The views of a scene show one set of named points, each view turned or mirrored, and shifted as a whole, with a little noise and some points left out.

Scene 1
View 1
J_407: [  3  -3 -12  -5   2   9   7  -8   6  -1   4  -3  -2  -3  12  -8   2   2
  -3   9   5   2   2  -5  -4   3   3]
J_872: [ -3  -8  -4   0   7   1   6  -7   3  -2   6  -2  -3   5   4 -11   9   1
  -1   9   7  -9   1  -7   3   2   6]
J_402: [  6 -14 -10 -17   6  -4  -3  -6   9   4  -3  -1   7  -4   6  -2   0   2
   8  15   7  -6  12   3 -12   4   1]
J_420: [  3   6  -8  16  -3  21  18  -7   6 -11   8  -6 -13   3  18 -12   3  -4
 -16   5   8  12  -6 -12   9   7   4]
J_38: [  9   0 -15  -5  -2  14   8  -7   9  -2   2  -4  -4  -7  16  -4  -3  -1
  -5   9   7  11   4  -3  -7   6  -1]
J_362: [ -4  -6  -4   8   4   5   9  -7   3  -6   7  -3  -7   7   7 -12   9   0
  -5   8   7  -5  -2 -10   7   2   6]
J_517: [  0  -5 -11  -8   5   8   6 -10   4   2   5  -1  -2  -6   7 -11   4   4
  -1   7   5  -2   2  -7  -7  -1   3]
J_437: [  3  -3 -14 -13   2  11   5 -12   3   4   5  -1  -1 -10  10 -12   1   6
   0   6   4   1   3  -7 -13  -2   2]
J_751: [  9  -4 -11 -10   1   6   4  -6  10   0   0  -4   2  -6  12  -3  -3   0
  -1  12   6   5   7  -1 -10   6   0]
J_901: [ 1 -5 -3  5  3  5  9 -5  6 -7  3 -4 -5  5  9 -7  5 -4 -4 11  7 -2  2 -5
  5  7  5]
J_826: [  9 -12  -3  -6   2  -5   0  -2  13  -4  -3  -5   2   6   8   4  -1  -8
   3  19   9  -1  11   5   0  13   1]
J_107: [ -2  -4  -3   8   5   4   9  -6   4  -5   6  -2  -8   6   7 -12  10  -1
  -5   8   5  -6  -3 -11   8   3   6]
View 2
J_872: [ 10  -4  -1  -5  -7   1  -6   7  -2  12   1 -12  -8  -3   0 -12  -1  10
   9   3   1   0  10  -2  -2   6  -9]
J_517: [  5  -4   0   3 -15  11  -7   2   3   7   6  -7 -10  -5   0 -14  -8   7
  11   4   5   3   8   2  -5   7  -6]
J_826: [ -2   2  12 -14  -7   1   1  -1   4  11  -6  -3  -2   1  -8 -19  -2  -1
  -5   6   9   3  -1  -1   7  15   1]
J_407: [ 10  -1   3  -1 -10   7  -2   4   3   4   4  -8  -6   1  -3 -16  -1   3
   7   2   7   3   0  -2  -2   8  -2]
J_751: [ -1   2   8   0 -16  14  -1  -5   9   4   2   2  -5  -1  -6 -19  -8  -1
   2   2  12   5  -2   3  -1  16   3]
J_901: [ 13  -1   2  -5  -6   2  -1   7   0   6   2 -10  -5   4  -2 -14   5   6
   7   3   4   2   1  -4   0   5  -5]
J_107: [ 16  -4  -2  -4  -4   0  -3  10  -2   9   3 -14  -7   3   1 -11   6   8
  10   3   0   0   7  -4  -2   3  -8]
J_402: [ -8  -1   7  -6 -16   7  -6  -4   6  14  -3  -1  -6 -10  -4 -19 -14   3
   0   6  10   3   8   4   1  17  -2]
View 3
J_107: [ -5   0   4 -13  -4   0  -1   5   6   0  -3   3   8  14  -5  -4   9  12
 -12 -12  -3   8   0  -2   1  -5   6]
J_901: [ -8  -2   5 -11  -7   2  -5   4   5   0   2   2   6  15  -3   0   7   7
 -13  -6  -1   7  -4  -1  -6  -5   3]
J_362: [ -4   0   4 -14  -4   0  -1   5   5   0  -3   2   9  15  -5  -3   9  12
 -12 -12  -2   9   0   0   2  -6   7]
J_420: [  6   6  -2 -17   0   2   6  -1   5 -10  -7  -4  -2  30  -1   2  12  17
 -22   8  -1  16   4   2 -18 -10  -5]
J_517: [ -2   4   0  -7  -2   1  -4   4   3   0   4  -2 -11  15  -4   2   0   4
  -3  -6 -12   7  -3   4  -1  -4   9]
J_402: [-15  -1   6   2  -9   3 -17   5   4   5  11   0 -13   6  -3   6  -4  -7
   3  -3 -11   0 -13   4  -4  -1   8]
J_38: [ -3   5  -1  -7  -5   3  -5   0   2  -4   3  -4 -12  21   0   6   3   4
 -10   8  -8   9  -5   6 -17  -6  -1]
J_437: [ -1   5  -1  -4  -2   2  -4   1   2  -1   4  -5 -15  18  -1   6   0   4
  -5   1 -13   8  -4   6  -8  -5   5]
J_751: [-11   2   3   0  -9   4 -12   2   2  -1   9  -4 -14  14  -1   8  -1  -3
  -5   7  -9   5 -10   5 -17  -2   0]
J_407: [-3  3  1 -8 -4  3 -4  3  3 -1  3 -3 -8 18 -2  3  4  5 -7 -1 -9  9 -3  3
 -7 -5  5]
J_872: [ -6   0   5 -11  -4   1  -4   6   6   3   0   3   3  11  -5  -2   5   7
  -7 -13  -5   6  -3  -1   4  -4  10]
View 4
J_826: [-10  20   3  -4  -3  -1   8   9 -13  11  -1   4   3   5   2  -7  -6  10
  -3   2   4   9  10 -11   0   2   5]
J_402: [ -2  21  -7  -8   0   3   8  16  -9  14   9  10   5  -1  -6   2  -3   9
  -6  -5   1  -3   9 -11   0   1   2]
J_517: [  0   3  -4  -3   3   9   3   9   0   7   8   1   7   0  -9   3   1  -2
   0  -3  -7  -1   4 -15   0  -1  -8]
J_107: [ -7  -1   2   4   5  12   3   5   0   6  -4  -2   0   0  -2  -4   2  -3
   5   2  -8  17   4 -24   6   2 -12]
J_420: [ -9 -12  11   6   1   8  -5 -11   3  -7  -4 -14   8   9   0 -10   1 -13
   5   7 -11  13   0 -14  -2  -4 -11]
J_437: [  2   4  -6  -5   2   7   0   8   2   6  13   2   9   0 -12   4   0  -4
  -3  -6  -8  -7   3 -11  -2  -3  -7]
J_901: [ -7   4   4   1   2   6   4   3  -4   7  -3  -1   2   3   0  -6  -1   0
   2   3  -4  15   5 -19   3   1  -6]
J_38: [-8  5  6 -3 -3  1 -1 -4 -4 -1  3 -6 10  9 -2 -7 -3 -3 -1  3 -4  2  6 -4
 -4 -3  0]
J_872: [ -4   4  -2   1   5   9   5  11  -2  10   0   2   1  -1  -3   0   2   2
   3  -1  -7  12   5 -24   7   1 -10]
J_362: [ -6  -2   2   4   5  11   3   5   1   5  -3  -2   1   1  -1  -3   4  -2
   6   3  -9  17   5 -24   6   1 -12]
J_407: [ -2   4   0  -3   0   7   1   5  -2   4   5  -1   7   2  -6  -1   0  -2
  -1  -1  -6   1   5 -13   0  -2  -5]
View 5
J_751: [  4   2  -9  13 -10   4  -1  -2   6   3  -4  -1  -5  -4   4   1  -9  -1
   6  -2 -15  13   6   4   2  -8   6]
J_407: [ -5   1  -5   8  -3  -6   2   1   7 -10  -1   0  -1  -9   4  -3  -2  -2
   3  -7  -7   6   8   6   1 -14   4]
J_362: [ -9  -3   4   6   5 -13   5   4   4 -20   6  -3  -3  -7   3  -3   4   0
  -2 -12   4   0   6   4  -9 -15   0]
J_420: [-11   2  11   0  -6 -22   8   5   8 -19  10  -1  -3  -7   4 -12   8 -13
 -11  -5  -9   7  -2  18  -5 -10  14]
J_402: [  3  -4 -10  15   1   7  -3  -1   1  -2  -6  -3  -6  -5   2   7  -7   8
  12  -8  -3   6  11  -7  -4 -13  -4]
J_826: [  7  -5  -1  13  -4   8  -1   2  -1   2   2  -7 -10   0  -1   7  -5   5
   2  -6  -5  10   1  -5 -11  -6   4]
J_517: [ -7   1  -8   9   0  -7   2   0   6 -11  -5   1   0 -10   7  -2  -4   0
   8  -8  -5   5  13   4   3 -15   0]
J_437: [ -7   3 -12   9  -3  -7   1  -3   9 -10  -8   3   1 -11   8  -4  -5  -3
  10  -7 -11   7  13   6   7 -17   2]
J_901: [ -3  -4   4   8   0  -7   3   5   2 -12   6  -4  -5  -5   2  -1   2   0
  -2  -9  -1   3   4   3  -9 -12   4]
J_38: [ -3   3  -4   7 -10  -6   2  -1   9  -5  -2   1  -3  -7   5  -5  -3  -6
   2  -2 -15  13   4  12   3  -9  10]
J_872: [ -6  -4  -2  10   6  -8   3   4   4 -16   2  -3  -2  -9   3   0   1   3
   3 -10   3  -1  10   0  -5 -17  -2]
View 6
J_901: [  4 -13  -1   1  -1   4  10   5  -2  -9   2  -2  -4  -3   7   2  -1 -13
  -2   3   8  -4  -5   7  -7  -5  -3]
J_362: [  0 -12   2   0   0  12  11   4   2 -11   3  -3  -3  -7   9  -5   1 -13
  -3   2  12  -1  -1   6  -6  -6   2]
J_407: [  5  -8  10  -2  -1   2  11  -6 -10 -11   9  -5  -2  -2   4   5  -5  -8
   0   4   6  -8  -4   7   0  -8  -2]
J_872: [ -3  -8   3   2  -1   6  12  -2  -1 -13   4   0  -2  -8  12  -1   1 -10
   4   2  10   0  -2   5  -5  -3   0]
J_517: [  1  -6  14  -1  -2   3  12  -9  -7 -13  10  -4   0  -5   7   3  -5  -6
   5   3   5  -6  -2   7   1  -7  -1]
J_420: [ 14 -21   6  -9   3  18   8  11  -4  -7   4 -11  -5   0  -4  -5  -3 -20
 -16   4  11 -16  -2   9  -5 -17   2]
J_826: [  8  -9  -7   6  -2 -15   8   0  -9  -8   3   4  -6   1   7  13  -1  -8
   4   6   3  -2 -13   7  -8   5 -13]
J_751: [ 10  -7   7   0  -3 -12   9  -9 -15  -9  12  -1  -3   5   1  15  -7  -5
   4   7   0 -11 -10   9   1  -3 -11]
J_437: [  2  -5  18  -2  -2   1  13 -13 -11 -13  14  -7   2  -3   4   6  -8  -4
   6   3   4  -9  -1   7   5  -8   0]
J_107: [  0 -12   1  -1  -1  11  11   4   1 -11   2  -3  -2  -7   9  -4   2 -13
  -3   2  12  -2  -2   6  -7  -7   2]
J_38: [ 13 -11  11  -4  -2  -1   8  -3 -13  -9  12  -6  -3   3  -2   9  -9 -10
  -2   5   2 -14  -5   8   1 -10  -5]

Which points are out of place in each view (at most two, in the order of its rows)? Write - if all are in place.
view 1 => J_751
view 2 => J_407
view 3 => J_420, J_437
view 4 => J_38
view 5 => J_402
view 6 => -
